Each scene shows the same named points in several views. A view is turned or mirrored, and shifted as a whole, has a little noise and may leave points out.
In the rows, zero is written as 128.

Scene 1
View 1
Lam: [137 149 150 113 144 141 105 104  89 129 115 115 125 119 143 148 149 152
 141 136 137 129 112 113 152 143 136 138]
sunuk: [ 73 128 151 148 126 126 112 147 123 113 157 129  91 149 129 128 155 115
 111 111 134 120 160 131 132  97 125 128]
lif: [121 143 152 135 137 148 115 111  82 133 122 125 120 157 189 135 183 165
 138 135 123 110 107 108 151  90 168 129]
Kada: [100 143 147 149 133 137 111 124 103 119 138 132 100 149 150 127 162 134
 128 117 124 122 143 120 126 108 149 134]
soso: [132 147 139 129 146 141 113 115 108 117 127 131 115 128 130 141 146 145
 135 132 129 137 127 115 135 146 143 135]
dupo: [107 152 144 159 142 141 114 118  81 126 132 131 101 159 175 118 176 144
 132 114 118 113 130 112 130  99 164 133]
Siz: [106 125 152 128 115 149 126 131 134 116 142 143 110 163 153 146 172 142
 114 140 126 127 129 117 149  84 161 116]
nuv: [ 60 125 161 146 119 125 110 157 123 112 150 122  85 147 133 126 157 111
 113 108 140 116 160 133 137  84 121 128]
pupig: [ 71 137 152 135 133 115  96 148 112 116 140 109  93 121 113 133 138 107
 118 106 153 121 162 134 133 119  97 136]
rimod: [121 142 142 136 135 146 118 123 125 112 143 143 112 142 128 140 153 139
 125 133 122 140 136 117 133 130 153 126]
baza: [103 127 158 116 120 139 109 136 124 121 130 125 115 136 137 151 155 137
 117 135 142 127 133 119 154 109 132 122]
zaku: [103 130 150 137 124 144 122 131 134 111 145 144 106 155 142 138 167 137
 116 135 117 134 138 121 136 100 157 122]
Ropot: [109 130 164  92 124 131 100 130 122 124 121 106 122 117 123 163 141 137
 126 142 158 128 125 123 167 121 106 129]
mito: [142 167 129 155 163 145 114  94  72 126 123 133 111 140 157 121 160 157
 146 124 113 126 119 110 120 147 171 143]
fedek: [ 72 126 159 137 116 133 113 147 128 116 150 131  94 151 141 134 161 121
 112 119 137 121 151 128 140  79 132 122]
vap: [ 88 135 149 144 130 129 109 138 119 114 144 127 100 135 125 130 148 119
 120 119 136 131 153 129 128 115 126 130]
View 2
fedek: [147 115 122 121 158 129 146 146  85 144 130  70  93 136 128 110 120 125
 159 128 136 122 132 155 152 120 139 112]
Lam: [111 112 129 139 133 132 127 118 111 122 134 173 120 132 139 132 156 106
 105 134 106 123 151 114 110  78 129 139]
lif: [122 103 146 146 172 132 149 140  93 119 141 124  78 142 158 116 120  95
 112  96 112 109 164 140 103  84 140 133]
soso: [124 120 117 138 140 122 121 121 100 135 127 148 121 127 124 139 157 121
 125 134 113 119 149 122 127  87 129 121]
dupo: [123 118 140 144 158 131 147 137 106 136 140 115  85 136 141 131 102 110
 113 113 111  92 162 148 107 109 148 112]
nuv: [149 122 118 114 144 127 143 138  91 144 126  71 102 135 125 105 128 130
 164 141 142 137 117 150 163 127 133 119]
Kada: [130 119 124 135 150 129 139 133 100 143 133 112  99 133 129 131 115 119
 130 125 117 104 149 149 127 110 138 107]
zaku: [138 117 108 135 169 121 128 139  75 144 129  95  97 129 126 135 132 121
 151 112 127 113 152 145 142  91 134 105]
vap: [138 124 112 123 136 127 135 131 103 151 126  99 110 127 119 127 128 129
 146 146 128 120 129 145 153 125 135 109]
Siz: [141 109 113 129 175 129 132 144  69 131 133  89  92 135 136 109 144 119
 156 112 132 132 146 140 137  84 132 125]
rimod: [132 119 109 137 154 123 117 126  85 142 128 121 111 125 122 139 143 125
 139 128 119 114 151 133 136  87 129 104]
Ropot: [133 109 120 113 132 130 132 131  91 121 126 125 125 141 135  96 172 119
 147 147 134 162 116 120 151  91 124 155]
mito: [110 121 131 150 139 126 126 119 113 132 135 165 106 128 133 158 126 109
  93 124  95  90 167 130  98  92 138 112]
sunuk: [144 125 116 123 142 125 143 138  97 152 130  77  99 132 119 119 116 129
 154 142 133 116 131 156 156 133 137 106]
baza: [134 110 120 126 156 131 135 135  86 129 130 107 106 133 132 109 147 120
 147 130 134 138 136 135 143  94 129 133]
pupig: [139 126 118 109 114 132 148 129 114 149 124  97 120 137 115 112 128 134
 148 166 136 135 110 146 165 148 133 121]
View 3
vap: [111 123 109 132 126 153 135 157 133 130 112 126 120 132 118 127 150 114
 112 143 109 151 158 124 132 110 134 123]
nuv: [110 122  94 130 130 165 119 161 133 133 116 130 112 131 124 123 163 131
 117 140 106 142 162  95 119  88 131 128]
baza: [109 127 124 129 121 153 128 152 148 121 134 121  98 135  86 134 133 137
 105 142 103 159 144 137 132 115 147 135]
fedek: [109 121 105 127 129 165 118 153 139 131 125 123 103 135 102 121 152 140
 113 135 105 148 156 100 114  90 134 131]
lif: [111 134 143 141 117 159  94 129 182 148 141 108 120 140  49 149 128 145
 123 111  72 207 139 144  99 151 140 144]
pupig: [123 128  94 145 120 156 129 165 126 127 114 139 110 121 147 134 160 117
 119 168 109 145 156 126 138 108 147 122]
rimod: [ 98 119 134 121 122 142 147 147 143 133 112 114 127 148  77 127 130 107
 105 128 108 157 156 142 136 130 131 129]
Kada: [108 122 120 128 128 160 122 142 146 144 112 115 136 139  93 131 145 113
 120 120  96 168 160 126 117 127 126 128]
soso: [103 129 141 137 118 138 144 148 150 131 116 116 132 147  86 141 127 104
 109 138 103 170 151 168 143 149 139 129]
zaku: [ 95 119 127 113 130 153 136 146 143 132 121 113 114 146  75 119 133 121
 105 117 107 152 155 121 124 113 122 130]
mito: [102 124 142 137 117 144 130 132 158 159  94 105 164 147  78 144 135  88
 129 111  86 198 160 168 127 172 126 122]
Lam: [109 137 150 150 113 138 134 142 163 137 119 114 135 142  79 156 121 110
 117 140  89 194 141 190 138 176 150 129]
sunuk: [111 120 101 131 133 161 125 157 131 135 108 124 115 136 121 122 160 119
 116 140 107 143 164 103 125  98 130 125]
Siz: [ 97 121 134 112 129 157 128 145 154 132 132 109 104 148  56 119 128 133
 101 112 103 158 152 117 112 109 128 133]
View 4
sunuk: [137 132 126 161  82 158 160 153 161 129  98 155 156 181 153 139 126 125
 133 106 135 121 141 116 141 127 148  93]
mito: [174 121 155 138  79 119 133 122 144  57 125 108 150 181 143 146 101 151
  99 147 146 155 130 152 186 116 139 142]
vap: [145 122 129 160  83 149 150 147 163 125 105 144 144 178 151 135 120 129
 133 116 142 130 135 115 145 131 139 108]
fedek: [126 130 127 171  95 164 154 156 163 113 107 155 161 171 158 142 125 122
 133 105 116 108 132 116 148 126 147  80]
rimod: [160 105 143 151  98 133 138 138 153  95 121 134 156 160 147 131 125 120
 121 134 134 129 122 111 158 117 131 116]
Kada: [147 126 140 157  85 146 151 144 156  87 113 138 158 181 149 144 112 137
 117 123 133 127 135 134 165 122 146 107]
dupo: [147 135 146 151  77 145 151 140 147  61 114 132 167 192 149 154 101 141
 104 127 125 127 134 152 184 115 157 105]
Lam: [149 112 148 158 109 113 118 114 140  60 120 103 127 165 141 132  97 144
 120 138 137 156 113 142 183 134 118 146]
pupig: [129 130 122 171  92 143 144 140 163 136  96 138 120 176 148 131 111 139
 144 102 135 136 134 120 142 145 133 111]
lif: [126 127 153 166 105 136 132 135 136  34 123 123 166 177 151 154  97 143
 108 125 104 116 111 154 200 122 146 101]
soso: [158 109 143 154  99 122 128 128 148  84 120 121 137 163 147 131 116 134
 122 135 139 146 118 121 165 126 124 135]
zaku: [150 112 142 154 100 145 147 150 156  89 119 145 175 163 152 142 129 112
 122 126 124 110 125 112 158 111 139  96]
baza: [128 113 131 176 113 139 135 141 155 100 111 136 143 157 151 133 119 124
 138 119 115 119 112 113 158 130 126 104]
Ropot: [117 108 121 187 129 127 120 129 150 109 105 129 116 148 150 122 111 130
 153 111 114 135 107 111 151 147 107 117]
Siz: [137 106 144 159 107 149 142 153 151  73 123 145 178 160 153 144 131 117
 118 128 108 100 112 113 166 117 139  91]
nuv: [126 132 119 170  81 165 163 158 167 133  97 159 152 181 155 140 122 126
 136  97 124 114 143 119 139 131 150  83]
View 5
zaku: [113 139 134  81 115 126 160 180 141 100  90 149 132 122 126 138 166 131
  95 107 113 137 102 144 160 162 113 125]
mito: [ 86 109 163  69  85 123 197 155 136  79 159 135 134 147 111 134 148 126
 116 113 116  97 138 129 160 146 106  98]
dupo: [113 116 150  58 118 146 184 174 130  78 124 159 137 149 127 143 171 128
  96 120 112 108 139 127 146 147 114 110]
vap: [104 139 108  90 125 140 149 152 134 113  95 147 122 116 124 139 145 130
 103 113 120 122 121 128 133 139 122 129]
sunuk: [115 145 104  83 134 146 144 161 128 116  76 156 119 115 132 149 155 130
  98 109 111 133 124 130 130 141 123 127]
Lam: [ 84 123 158 104  87 115 172 162 146  77 172 136 127 137 114 104 143 135
 127 121 138  91 123 124 153 149 115 117]
Kada: [107 129 130  72 118 138 169 167 132  97 111 151 129 133 124 141 161 129
 100 115 116 117 131 128 145 147 116 118]
baza: [110 149 125 108 124 122 144 181 146  99 109 156 122 121 132 112 156 131
 106 113 134 122 105 136 145 154 119 141]
Siz: [120 143 140  84 118 123 161 195 141  90  95 159 136 126 131 128 180 133
  90 109 118 139  99 145 164 169 113 130]
pupig: [105 143  87 106 141 149 131 144 133 123  94 152 109 111 133 130 133 132
 113 121 126 113 133 119 109 124 131 137]
soso: [ 91 131 141 100  96 117 165 157 147  96 137 132 125 124 110 119 141 134
 122 110 127 109 116 135 155 150 113 120]
nuv: [121 147  94  83 146 152 140 166 127 116  72 160 117 117 139 143 157 129
  92 115 116 131 126 125 121 137 128 137]
Ropot: [103 153 118 138 123 120 126 171 151  98 125 152 111 117 132  87 140 137
 122 123 148 111 106 128 135 152 123 151]
rimod: [ 95 136 136  91 102 120 161 165 144 103 111 136 127 119 114 134 152 134
 106 103 119 129 108 139 157 155 112 118]
View 6
soso: [124  95 146 113 153 117 153 129  95 132 112 126 124 151 108 149  89 124
 158 119  96 118 131 110 108 136 118 143]
pupig: [120 132 139 129 163  92 146 147 123 111  89 115 110 145 148 147 126 104
 153 141 144 166 120  95 136 120 107 110]
Kada: [125 109 125  93 151 125 164 150 125 116 106 116 148 133 119 150 104 111
 160 133 110 131 139 104 101 128 118 109]
vap: [128 126 125 121 158 105 166 146 118 112  95 116 125 133 119 148 103 113
 164 138 146 145 120  88 119 119 110 119]
zaku: [120  95 139  91 146 123 154 165 127 119 105 116 161 137 115 130  88 121
 154 146 105 127 129 100 106  95 112 122]
baza: [119  95 153 103 149 114 130 157 116 122 100 122 140 155 139 132 108 119
 141 140  93 139 129 107 117 111 114 123]
dupo: [126 106 119  74 144 139 179 150 126 115 115 120 157 129 112 166 110 107
 161 127  94 115 151 125  92 141 120  96]
Lam: [126  85 143 105 154 127 146 121  87 139 117 137 115 163 108 163  97 119
 149 103  76 110 139 130 101 162 122 137]
lif: [122  84 135  62 141 149 155 157 122 120 120 129 161 145 123 156 113 111
 147 126  58 110 159 135  87 144 122 101]
sunuk: [117 124 133 109 154 110 160 161 135 107  94 109 143 127 137 137 109 111
 160 149 135 153 126  92 118 100 107 103]
mito: [136  97 119  90 151 139 179 124  98 128 123 128 136 137  92 175  87 114
 165 107  90 101 144 127  85 165 121 126]
Ropot: [113  94 171 118 155 103 112 146 104 127  98 129 111 170 151 132 122 118
 131 126  87 150 125 110 132 125 114 131]
rimod: [121  96 139 103 146 118 156 146 112 124 108 120 144 140 106 141  81 123
 157 130 107 121 129  97 107 112 115 133]
Siz: [115  85 147  76 144 131 144 169 129 119 107 116 170 139 121 125  95 120
 146 145  88 123 138 102 104  94 117 117]
fedek: [117 115 136  92 153 114 150 175 139 107  97 111 156 134 142 129 114 114
 151 154 118 149 128  99 119  94 111 100]

In a view up to two points have been moved. Name them for each view, in the order of its rows, or write none.
view 1: Lam
view 2: nuv, Siz
view 3: lif
view 4: pupig
view 5: none
view 6: vap

Scene 2
View 1
pip: [151 142 139 108 125 118 133 136 135 152 120 151 131 173 117 128 124 137
 139 135 129 119 128 104 111 124 157 117]
pif: [159 142 144 127 161 131 145 142 157 113 126 139 142 129 136 132 146 116
 134 101 110 107 129 111 120 121 143 105]
Kap: [159 132 147 125 156 132 142 138 152 115 127 138 138 140 130 129 141 122
 131 114 111 108 127 107 114 123 141 109]
mak: [158 150 148 138 151  93 119 146 127 174 116 153 152 161 108 156 124 148
 157 139 109 126 123 120 129 111 156 113]
pobo: [152 147 134 128 152 136 134 147 144 128 128 156 143 137 152 139 140 119
 137  94 128 112 134 119 119 122 149 111]
sefip: [126 160 147 111 125  84 135 118 153 186 110 113 132 163 117 117 124 156
 136 126  96  99 118 101 133 104 169 112]
rik: [144 164 137 144 158 105 126 141 141 168 121 145 160 128 150 146 134 135
 148  95 108 110 133 130 141 106 161 110]
gaf: [164 134 148 128 158 136 143 143 145 108 123 145 137 144 123 133 142 116
 133 122 115 113 125 107 112 128 139 107]
ruvo: [119 173 150 144 164  79 139 117 163 175 110  97 156 111 143 119 137 145
 140  80  66  79 117 119 154  87 164 103]
dab: [142 151 142 117 127 101 129 133 137 174 118 137 135 167 121 129 122 146
 144 129 115 111 128 110 128 112 164 115]
bosu: [148 145 129 111 121 123 127 142 131 161 124 156 133 176 134 136 124 135
 140 123 139 122 139 114 116 121 164 120]
fir: [137 148 150 126 157 118 152 121 170 121 119 109 142 120 144 112 146 126
 124  89  92  87 117 104 128 112 148 104]
Dif: [152 147 156 141 181 122 155 130 169 102 125 111 153 104 140 123 155 116
 125  83  84  87 116 108 132 113 137  98]
zigu: [134 153 162 133 159  81 140 116 160 161 111  97 143 136 108 117 133 150
 138 118  68  91 105  96 136  98 152 103]
vubod: [134 152 139 110 129 113 141 126 149 158 118 127 132 158 136 117 129 136
 130 109 113  99 129 106 123 113 163 113]
dutav: [143 144 143 112 132 115 141 128 147 144 118 129 127 159 125 118 129 132
 130 121 112 105 126 101 117 120 155 113]
galud: [117 176 138 138 149  75 129 125 148 205 111 120 160 130 145 132 128 154
 151  93  90  97 127 127 157  88 178 112]
gogu: [164 131 140 115 136 145 140 146 138 114 126 157 131 165 127 134 135 117
 130 125 136 119 131 103 102 133 146 113]
Nidom: [130 158 137 118 134  99 132 128 141 181 116 131 141 156 138 131 129 144
 142 110 111 106 128 116 136 107 169 115]
View 2
Dif: [118 143 139  95 111  89 126  98 105 148 118 129 120  80 138 162  94 126
 120  85 143 115 135 138  81 126 141 135]
Nidom: [124  84 112 106 120 143 177 127 117 121 161  79 139 105 166 138 119 133
 112 119 122 134 167 127 109  89 112 106]
ruvo: [111  88 126  94  87  99 134  85  79 147 169  85 125  94 154 181 113 148
  97 112 153 118 155 135  89  97 132 133]
gogu: [123 145 125 112 141 138 162 145 136  98 107 124 130  94 141 106 115 107
 141 101 107 129 128 113 111 124 126 108]
pip: [124 118 119 117 124 142 164 147 117  88 128  96 131 100 145 107 130 119
 131 124 115 127 140 108 122 111 116 114]
mak: [109 107 119 118 107 133 161 134  89 105 116  99 116  88 147 113 139 116
 117 129 153 126 149 113  82 108 120 133]
dutav: [128 130 124 109 130 131 156 137 132 105 133 109 135 101 145 126 111 120
 133 103 102 127 134 116 124 113 123 109]
dab: [120 100 116 116 115 139 166 136 106  97 147  90 130 105 147 122 134 125
 120 131 126 129 144 112 113 103 116 114]
bosu: [124 112 112 118 131 152 180 149 128  98 135  93 140 104 155 107 126 116
 128 121 111 133 146 113 116 101 112 104]
galud: [114  72 117 101  94 126 163 107  86 140 170  72 131 100 164 159 126 142
  95 128 149 128 172 130  87  84 120 128]
rik: [115  98 114 105 116 128 172 120 109 135 135  98 129  91 162 135 114 119
 106 111 146 136 166 132  73 103 117 122]
zigu: [111 103 131 104  91 100 120 104  71 115 155  92 116  96 132 158 134 137
 114 130 150 111 135 118 108 110 136 137]
Kap: [116 141 129 104 125 117 146 129 113 113 115 124 126  83 136 128 112 118
 131 101 124 123 130 123 101 129 127 122]
vubod: [121 116 123 103 113 118 139 119 108 111 152  96 129 100 139 145 120 132
 124 115 118 120 133 116 120 111 130 120]
pif: [120 138 128 103 127 114 149 121 118 127 112 125 125  83 142 132 105 117
 126  93 126 125 134 130  88 123 128 124]
sefip: [113  91 119 111 104 126 142 116  93 100 171  75 126 108 142 148 135 140
 117 138 121 119 139 113 130  96 123 118]
pobo: [124 133 124 108 134 126 168 129 132 127 111 120 134  87 157 127 103 115
 126  92 122 132 148 132  87 115 119 109]
View 3
Nidom: [104 152 130 118 135 119 144 131 127 125 153 108 103 110 103 139 133 131
 106 144 156 121 120 149 128 117 110 140]
sefip: [ 99 124 133 113 151 117 156 130 118 133 159 122  95 107  84 153 139 155
 111 149 151 122 116 152 141 114  98 139]
pip: [130 123 118 128 131  99 142 129 132 124 133 126 111 128 118 131 143 138
 127 161 140 103 114 157 117 128 128 136]
bosu: [131 140 110 129 130 101 136 127 134 125 134 108 116 135 125 131 145 119
 121 161 150 105 120 164 109 134 128 136]
mak: [ 92 138 148 119 122 101 149 124 136 126 126 138 121 125 122 123 116 153
 115 143 146 112  93 124 126 129 138 143]
rik: [ 95 183 139 116 113 119 136 134 131 118 143 104 116 114 121 123 117 126
  97 135 146 129 118 124 122 127 125 138]
galud: [ 73 176 148 102 132 135 141 134 123 129 167 106  98  96  98 140 116 133
  87 129 173 144 116 133 141 110  95 146]
pobo: [134 167 117 129 111 109 131 137 130 106 135 108 119 125 135 124 131 129
 114 148 117 113 144 119 107 138 140 128]
zigu: [ 85 133 151 111 137 122 160 137 113 123 157 141  92  92  81 151 121 183
 105 138 129 128 117 115 149 117 107 132]
pif: [125 155 120 126 109 108 137 135 123 103 137 118 115 117 126 127 127 151
 116 145  98 112 143 100 115 135 141 119]
dab: [109 139 128 118 134 101 142 125 134 134 139 117 115 129 115 127 139 124
 118 155 166 113 102 165 120 122 122 149]
fir: [119 159 125 123 119 127 145 144 115 103 158 119  96  95 102 144 129 164
 105 138  95 128 156 100 129 129 118 118]
Kap: [131 138 123 130 115 107 144 139 128 105 130 126 113 117 123 132 133 159
 122 154  98 110 136 111 113 135 138 123]
Dif: [112 168 135 121 111 124 142 145 119  99 148 128 103  95 111 137 117 172
 100 134  79 125 153  73 124 132 132 112]
gaf: [133 139 124 130 110  99 140 136 127 109 122 132 118 122 130 125 131 155
 124 154  97 109 131 108 110 144 147 121]
gogu: [150 132 106 134 116  95 137 130 133 109 121 126 120 135 134 129 140 139
 130 163 109  97 136 135 100 145 146 125]
dutav: [144 134 110 129 126 106 139 133 126 113 139 115 107 121 118 135 147 135
 126 164 120 105 140 144 109 131 128 127]
ruvo: [ 71 179 149 102 129 141 151 144 114 117 175 113  90  82  86 149 112 160
  84 123 133 146 134 104 152 110  97 131]
View 4
rik: [136 138  47 117 127 111 114 139 112 119 117 110 136 114 133 128 115 161
 125 116 127 162 123 114 130 131 100 110]
gaf: [112 128 106 140 156 115 129 117 127 144 133 120 152 126 124 126  94 151
 116 126 166 139 123 112 123 139 133 129]
pif: [117 134  90 141 143 110 132 123 128 144 138 125 138 127 124 131  93 150
 125 120 152 140 126 117 127 131 126 126]
pip: [120 126 104 100 163 146 117 104 121 123 108 100 149 129 137 127 121 138
 101 128 139 157 121 101 106 142 132 116]
mak: [131 131  72 122 150 135 108 123 104 118 106 112 153 127 126 107 126 153
 101 131 155 160 117 114 135 134  96 131]
ruvo: [140 165  61 127 110 108 123 153  98 138 129 134  99 111 137 114 115 158
 104 123  96 184 158 153 126 106  71 107]
dab: [126 133  94  96 149 140 113 114 109 119 105 100 138 124 140 122 128 141
 100 127 121 166 128 112 106 134 114 109]
dutav: [114 125 114 113 149 129 129 110 131 140 130 107 136 128 137 140 105 142
 114 126 132 150 131 107 100 140 143 113]
zigu: [132 157  97 132 141 130 125 131  99 139 121 135 111 120 134  98 119 141
  78 137 120 181 150 156 126 110  84 123]
pobo: [122 134  69 136 134 102 128 130 130 136 137 115 140 120 127 139 100 160
 134 115 146 145 122 114 126 132 121 119]
Nidom: [135 140  78  96 136 129 114 125 112 115 112 102 125 121 140 128 125 150
 107 123 109 177 133 118 107 127 109 102]
Dif: [123 147  84 168 130  90 139 140 124 162 158 141 123 117 119 122  81 158
 121 122 148 148 141 142 134 119 109 128]
fir: [119 148  93 143 127 101 141 135 124 155 145 133 114 119 133 128  91 146
 116 122 124 160 147 140 121 117 116 118]
galud: [142 155  56 109 128 126 110 136  98 117 106 116 120 117 139 111 128 151
 102 127 109 179 139 131 126 122  78 110]
sefip: [129 148 102  93 142 145 117 120 106 128 105 111 116 123 145 114 128 138
  85 134 100 185 146 136 104 120 105 108]
Kap: [117 133 103 139 148 119 134 118 124 147 137 123 141 129 124 129  96 147
 113 125 157 143 129 118 120 134 130 125]
vubod: [125 140  99 103 136 127 125 123 121 131 123 108 124 120 144 133 112 142
 112 124 109 166 136 121 100 129 129 105]
gogu: [107 119 111 124 159 126 131 105 136 135 131 105 153 132 131 141 100 142
 121 123 159 133 119  96 104 143 153 124]
View 5
dab: [147 128 126 136 123 153 142 125 117  97 169 146 151 147 122 130 128 166
 118  99 144 125 122 106 129 116 129 119]
dutav: [119 146 120 127 117 149 138 126  96 114 152 139 142 138 129 109 129 170
 114 127 140 143 110 123 135 117 131 110]
zigu: [124 139 124 132 151 113  91 136 122  86 177 165 157 171 127 136 146 171
 144  53 121 127 126  98 125 131 131 100]
pobo: [129 143 134 131 102 116 148 146  96 124 134 144 134 148 135 116 131 169
 116 131 155 135  93 134 126 107 151 102]
bosu: [146 124 126 136 105 166 162 123 109 107 152 137 144 137 122 123 123 164
 105 128 152 131 113 110 132 106 128 119]
Nidom: [157 130 118 136 123 132 140 133 130  94 166 145 148 166 130 125 128 166
 117  90 149 124 127 102 136 103 145 117]
pip: [129 123 127 138 123 176 146 110 102 106 174 144 156 134 113 127 130 167
 123 110 136 127 118 105 125 132 108 112]
vubod: [132 144 112 127 126 135 130 129 112  98 158 141 145 154 128 114 130 169
 113 101 137 141 122 111 139 111 138 115]
mak: [144 112 156 146 122 131 139 140 113 107 165 163 150 156 122 149 137 166
 137  94 148 111 103 111 106 124 134 102]
pif: [112 149 140 129 118 113 126 151  93 122 137 150 140 150 133 116 141 174
 125 116 146 140  93 137 121 121 144  92]
gaf: [109 141 145 132 114 130 132 141  84 129 148 156 144 138 122 122 143 176
 130 124 143 135  85 135 114 132 131  95]
sefip: [142 133 110 131 137 145 118 120 130  85 179 148 155 163 124 126 135 166
 122  74 131 128 139  91 137 118 129 119]
Kap: [111 145 136 126 117 125 125 142  92 124 144 151 143 147 127 114 142 173
 128 118 139 137  93 134 121 129 132  97]
fir: [109 165 118 120 132  94 100 149 104 109 142 151 139 168 138 113 148 175
 127  90 130 146 109 125 134 120 149  97]
rik: [161 128 138 139 117 101 139 154 124 105 146 151 138 172 133 138 131 166
 123  98 160 121 110 117 126  98 158 110]
Dif: [ 99 162 133 123 130  76  98 162  97 118 134 161 137 169 139 114 152 176
 134  91 133 143  90 140 122 122 153  85]
View 6
pobo: [141  99 132 122 114 117  82 125 144  93 134 133 133 155 151 103 137 167
 146 126 112 121 144 130 113 166 118 127]
pif: [152  99 133 111 124 126  79 125 135 105 141 133 131 147 147 106 121 157
 146 133 105 135 147 145 126 171 118 117]
dutav: [149 120 136 122 132 129  85 116 131  99 129 116 135 172 149 109 104 162
 140 118 121 120 126 121 125 156 100 134]
pip: [139 141 129 104 133 137  84 118 120  95 112 116 125 178 136  98 119 161
 156 112 126 120 129 102 132 147 103 147]
ruvo: [ 92 115 126  87 173 155  65 158 150 134 165 109 127 125 136  80 129 152
 165 147 121 186 116 147  82 163 131 105]
mak: [130 139 117  76 138 132  79 136 115 106 115 129 108 146 118  76 148 154
 173 130 114 137 149 123 127 153 121 138]
Dif: [150  88 134 109 139 137  71 138 141 119 163 135 134 122 150 104 116 151
 145 150  98 156 148 167 117 184 127  92]
sefip: [114 150 128  90 173 160  77 132 127 125 137  93 125 161 128  88 105 152
 164 121 135 157 107 113 110 146 110 133]
gaf: [166 106 132 110 122 128  83 119 123 100 128 140 127 152 145 106 120 154
 147 132 102 126 153 136 142 167 116 122]
fir: [138 104 136 113 151 142  74 135 145 126 160 118 139 142 147 106 107 153
 147 145 108 157 129 148 111 175 120  99]
zigu: [125 138 126  76 171 164  70 142 120 137 147 108 121 137 122  81 105 141
 168 140 115 174 126 136 119 161 123 113]
gogu: [167 112 132 120 115 118  87 112 126  89 121 133 130 172 147 114 116 162
 142 117 111 106 143 119 141 159 107 134]
galud: [ 78 132 123  90 159 148  70 158 150 115 147 106 118 137 127  70 149 166
 175 132 132 169 109 125  72 153 124 128]
vubod: [126 126 133 113 146 141  78 127 136 109 134 107 132 164 142  98 112 163
 152 122 128 138 115 120 110 151 109 132]
bosu: [130 133 129 115 127 122  87 116 133  88 112 109 128 183 143  96 129 168
 155 111 132 112 123  99 119 144 101 155]
Nidom: [107 135 126 101 150 143  77 135 140 108 134 106 126 161 138  84 131 167
 160 121 135 142 114 113  97 147 112 140]
rik: [110 113 125  97 130 128  77 147 147  99 138 124 119 144 137  80 160 168
 165 129 120 142 133 129  87 158 123 130]
Kap: [157 109 133 114 131 131  77 124 128 106 134 132 133 152 146 105 116 155
 148 130 104 131 145 140 135 168 115 119]
dab: [120 141 125  95 146 141  82 130 126 104 125 107 121 168 131  86 126 159
 165 118 129 135 119 106 117 141 108 145]

In a view up to two points have been moved. Name them for each view, in the order of its rows, or write none.
view 1: mak, dutav
view 2: Nidom, vubod
view 3: dab
view 4: pobo, galud
view 5: pip
view 6: none
